A landscape with many valleys, sampled at points; each row gives a point and its height.
From any point a ball rolls to the lowest of the 2 points nearest to it. It stops when none of these is lower. Distance is the straight distance between rows; heights are no part of it.
k_328: [  8   6  -6   2   0 -18  -2  23 -12  32  16  -7  16 -25   4   7   9  47
 -13  67]  h=87
k_209: [-26 -26   7  12   7   7 -39  17  15 -10  -4  29   8  40  -6   1 -14 -16
   4 -37]  h=736
k_698: [ 11 -10   0  21  10 -19  -9  55   1  -2  -6   4  21 -29   6  19   3  16
  -1  53]  h=26
k_192: [ -3  47  -8 -24   5  36  14  -1  11  24 -22  -9 -39  -1 -14 -17 -18 -30
 -35  -7]  h=699
k_148: [  7 -22   4 -19  -8  28  -5 -50   4   0   6 -19 -26  21 -25 -21  -2  -9
  39 -18]  h=501
k_576: [ -2  17  13   4   8 -17   2  23 -13  26  -9  10  10   6 -16 -29  42  15
 -40  -2]  h=206
k_972: [ 13 -30  22  11  -6  -5 -26   4  10 -36  18   6 -16 -37 -35 -21  -7 -29
  17  16]  h=650
k_216: [  7  -8  20   0  -8 -25 -16  18  -9  14   7  26  69  -8  -4  19  43  43
  -1   6]  h=319
k_641: [ -5  27   6  18  40   3   7   9   2  -6 -30   4 -38  -3   5 -29 -31 -50
  10  11]  h=516
k_410: [ 15 -12  -5  11   8   6 -10   9  22 -13 -10 -19  -5 -19  -9  14 -44 -42
  38  -8]  h=337
k_786: [  7 -32   2   1 -16 -22 -30 -18  14 -46  14  -3  32  12   5  22  10   0
  34 -61]  h=460
k_557: [-37  26  -9 -14 -10  13 -21 -37  10  39   4 -15 -23  43   6  -2 -16  35
 -10  -5]  h=785
k_943: [-30   7 -24   1  16   6 -35 -16  18 -16  27  25 -24  -7 -15 -49 -14 -19
  -6   4]  h=715
k_752: [ 20 -16  -5  -5  -5  10  22  19  -1  14 -19 -25  21  17  15  56 -16   1
  15 -10]  h=869
k_885: [ -8  -3   9  -1  -3  -7 -28 -15  12  17  11  13   9   4 -18 -35   8  22
  17  39]  h=101
k_3: [ -6  -2   1  33   7 -39 -14  21 -18  17  -8  -8 -17  34  11 -18 -27  -2
   4   9]  h=252
k_869: [-39  21   0  -9   3  53 -15 -45  20  21 -13 -10 -37  25  -7  -5 -32   0
  16   0]  h=763
k_223: [-27  -5 -10   9  13   6  21 -40 -13 -40  17   6 -23 -11  18 -19  -8  -1
  26  18]  h=310
k_480: [ 14 -29  31  12  -5  -8   1  42 -15  -8 -16  14  -2  16 -17   7   8 -31
 -18 -36]  h=173
k_993: [ 64  -9 -18 -46 -24 -13   4   4  12   9   1  -6  28 -22   2  27   4   7
  12  22]  h=238
k_621: [-14 -18  10  35  13   7 -14  16  -3   7 -13 -22 -28  14 -12  -6 -33 -27
  19 -12]  h=290
k_884: [  7 -18   5  -2   0   3  23  -3 -15 -37   2   3   1 -12  16  10   6 -10
   9   0]  h=247
k_221: [  3  13   7  31  22 -28 -28  16  23 -44 -20   7  17 -20   5 -11   2 -10
  44  -1]  h=577
k_79: [  6  -5   4   2  -5   4  33 -49 -42 -12  -2  -5 -39  35  19 -12 -16  -3
  12  -3]  h=365
k_692: [-45 -33  -5  -4 -25  30 -15  -9  17  24  34  -5   3  12 -15  17 -14  20
 -10   0]  h=809
k_629: [ -6  32 -42 -11   7   4  24   8  28  17   9 -15   8 -33  18  -2  14   5
 -39 -20]  h=693
k_262: [-60  37 -19  10  17  23  -8 -34  14 -11  11   8 -37  -3  14 -29 -18  -2
  -8  12]  h=732
k_988: [  1  -8  11  -5 -10  20  29  25 -31  22  -2   4   3   2  -9  25   9  11
 -48  20]  h=326
k_651: [ 30   5  37  18 -17 -13 -46  28  18 -75   1  21  21 -38  10  41  -7 -17
  30  14]  h=357
k_450: [ 13  33   9  -5  11  17  53 -26 -28  11 -38 -10 -37  25  21   1  -7  -7
  -5   0]  h=418
k_489: [-57 -35 -31  -3  -9  30 -37 -26   8  -5  39   7 -15  21   2  -7 -17  18
   4 -21]  h=783
k_348: [ -2  45   5 -23  -1  31  35 -51  -7   9 -10 -18 -27 -15   1 -24  39  26
  -9  25]  h=510
k_930: [ 20  -5  27  13 -23 -26 -47  11  17 -66   0  13  33   3  22  43  -4  -9
  36 -30]  h=410
k_90: [ 19 -11  13  -4  -7 -14  17  35 -23  15  -1  -3  14   2 -15   1  37  -3
 -42 -40]  h=249
k_8: [-17  -1  18  28  23  -5  -9  14   2   1 -14  -8  -6 -15 -14 -33  27  -3
   0  -3]  h=143
k_124: [  3  24 -31 -32 -10   7  37 -26  13   6  19 -21   1 -28   5 -22  42  17
 -31 -39]  h=718
k_658: [-10  34   7 -10  -6  12  -1 -53  -1  17  -2 -17 -45   6 -17 -52  16  13
  -3  16]  h=459
k_712: [ 22  13  23 -27 -17 -17  -5 -16 -14  28  12  33  16  13 -15 -23  26  23
 -13  48]  h=182
k_242: [ 15  -5  22 -34 -15  10  12 -15  -7  31  -3  16  22  30 -11   6  33  10
 -14 -19]  h=253
k_626: [ -2  12   9 -11   4  53  37  -9  -7  20 -16 -24 -10 -18 -14   8  30  23
 -13  17]  h=576
k_671: [-25  23  -5  -7 -10  22   3   5  11  15  -4   1 -33  17 -12 -18   2 -10
 -63 -41]  h=667
k_293: [ -5  23   5  -3 -10 -24  11 -32 -39  15   8 -12 -39  26  -4 -33   8  14
 -29   4]  h=415
k_352: [ 17 -15 -14 -17 -10   3   7 -40  19 -21   2 -23  -6   5   9   7 -10 -16
  50 -35]  h=451
k_400: [ -2 -11  27   7  -9 -39 -21  26 -26  24  15  25  40  15 -23 -13  38  23
 -26 -10]  h=262
k_814: [ -7  21   5  -9  21  52  -1 -21  26  22 -25 -19 -20   1 -23 -19  -6 -24
  15 -16]  h=735
k_907: [ 16   5  21 -18 -20 -12  17   9 -41  33   9  20  11  21  -3  21  -1  26
 -27  47]  h=260
k_809: [  0 -21 -17  -9 -10  25  23   5  17   3  22 -15  40 -43   1  35  21  30
   1  -2]  h=614
k_973: [  0  30  -2   8  43  -5 -25  18  22 -18 -23  30   4 -30  -2 -19 -23 -41
  19  15]  h=545
k_552: [-21 -12  -9  -8  -5  30  13   0  17  15  -5 -14   3   5   6  32 -26   7
   9   5]  h=840
k_411: [ -5  24 -22 -23  -1  -9  29 -46   7 -12   6   4 -13  -2  25 -22   3  -2
   7   6]  h=299
k_686: [-10   2  -7  -1 -15 -12  39 -18 -33  32  16 -50  -3  10   9  26   7  37
 -17 -27]  h=604
k_749: [ 36  20 -36 -26  17   7   0  42  22  11 -15   3  15 -28   9  21 -21 -22
  -9  22]  h=386
k_367: [-47  -2 -13   1   4  12  -8 -20   2 -12   6  25   0  37  15  -3  -2   9
  -5 -19]  h=760
k_115: [-23 -47   7  38  -4   2 -14  -8 -27   1  23 -29 -40  17 -21 -18 -18   1
  11  -3]  h=335
k_723: [-27  16 -36   0  15  -2  23  15  12  -2   4  -5  -5   0  27   7 -17 -20
 -31 -36]  h=672
k_768: [-12  -4   0  11  19 -10 -28  11   5 -24 -19  39 -11  42  19  -1 -48 -46
  15 -10]  h=712
k_391: [  1  26 -25 -20   4  -7  29  -6  -2   4  -6   4 -30  -7  24  -8 -30 -19
 -13  28]  h=258
k_4: [-12 -39  27  10 -22   4   2  -8 -27  15  24  -8 -15  11 -23   3 -13  22
   5  39]  h=395
k_556: [ 23  -7 -10   3  -2 -10  34 -20 -14  -4 -11 -29 -22  23  28   6 -30 -16
  25 -28]  h=407
k_840: [-20  -2 -14  23  25 -11   4  12  -2 -32  -6  14 -13   9  19  -6 -31 -45
  -5 -37]  h=694
k_415: [  5 -12 -28   5  -3 -31 -33   3  32  -7  12 -16  -1   5  -1 -11 -25 -18
  32 -21]  h=378
k_891: [ 15 -17   4  -3   3  20   1  56  10   5 -21   6  23 -13  -8  37  -3 -27
 -21 -23]  h=257
k_510: [ -5 -20   8  11   0 -22 -44   0   6 -37  21  35 -14  -8 -16 -51  14 -20
   4   1]  h=690
k_166: [ 48  -2   4  -3 -10 -61   1  11 -22 -10   2  -9  27   0   2   5  26   9
   8 -12]  h=536
k_34: [ 28 -31  28 -20 -25   2  14   0 -18 -14   5  20  19  -1 -12  13  33  10
  -5   7]  h=146
k_513: [ 27 -18   6   0 -16  -5 -41  -2  45 -26   9  -4  34 -29 -15  10  20   0
  32 -42]  h=509
k_908: [ 43   4 -24  -2  24  22   0  67   6   7 -28  -1  34 -23  -8  48  17   1
 -13  10]  h=327
k_36: [ 18   4 -15 -11 -17 -47  16 -13 -23  24  23 -29  12  18   1   4   8  25
  -3 -16]  h=575
k_72: [  0  10 -17 -11 -15 -26 -10  -1   3  29  10   0 -19  22   6 -16 -40  -5
 -14  23]  h=218
k_261: [ -5  -9  14  35  15 -25 -16  10   3 -37  -5   8 -10 -27   0 -13 -15 -13
  24  42]  h=606
k_845: [-34 -21 -17  28  -6  -3  33 -26 -27  -3  22 -35 -20  13  21  14 -18  20
   3 -20]  h=634
k_549: [-13  11  32 -20  -5  23  32  -5 -28  19 -17  18  -9  40   2  14  22   6
 -38  -8]  h=330
k_724: [ 25 -10  17  19  -3 -61  29  12 -69  -1  14  -3   4   6   6   5  11  11
 -15   1]  h=493
k_311: [-26  10  19  -1  -4  42  10   6   4  31  -8 -12 -17  -6 -22  -6  28  10
 -42 -18]  h=632
k_384: [ 13   0  12  -2   5  10 -17  13  27 -11 -13  46  72 -16   5  16  51  24
   1   2]  h=373
k_170: [ 25   2   1  -3  -5   6 -22  20  30 -50  10  36  41 -63   7  40  -2  -6
   8  25]  h=291
k_172: [ -1 -18  18  20  -3 -39   7 -12 -58   8  15 -10 -15  25 -12 -26  13  10
  -5  -8]  h=456
k_102: [ 19 -23   2  -5 -10  15   8  -9  20 -15  18  -7  32 -41 -16   0  46  10
   9 -33]  h=562
k_59: [ 10  18  -7  -6  16  -5 -23   3  38  21 -12   9  19 -20  -1 -13  -6   5
  37  58]  h=165
k_89: [ 17   9  -5 -11   1   9 -20  -5  44 -24  -3  31  42 -34  10  19 -11  -7
  44  36]  h=229
k_515: [  8  -7   4  -9   0  13 -11  17  29  11 -31   5  60  11  12  45  -1  11
  34  -7]  h=900
k_120: [ 56   8 -18 -23  -4   2   2  23  -3  30 -11  -3  22 -18  -5  23   8  26
   3  67]  h=156
k_183: [-25  -9   2  30  10  -5  -4  48   4   9   7   1   2 -20  -6  -4  -1   4
 -28  18]  h=85
k_906: [ 13  17  15  19  29   4  35  11 -34 -16 -37   5 -28  -1  20  -7  -8 -25
  -5  23]  h=474
k_481: [-49  19 -41  19  13   3  12 -13  -2  -5   8 -29 -28  15  36  -2 -34  -1
  -7 -32]  h=656

Where does a ball stop that starts at each point below?
k_943 -> k_79
k_102 -> k_885
k_557 -> k_293
k_552 -> k_293

Call two points neighbours if one is among the 2 nearest of the other. Go from one point of each pair to the other, from neighbour to neighbour, staying as low as possible. Name the highest point that can't be avoided.
k_576 and k_621 -> k_515
k_293 and k_34 -> k_124
k_621 and k_885 -> k_549
k_576 and k_480 -> k_90
k_34 and k_621 -> k_223
k_621 and k_79 -> k_352
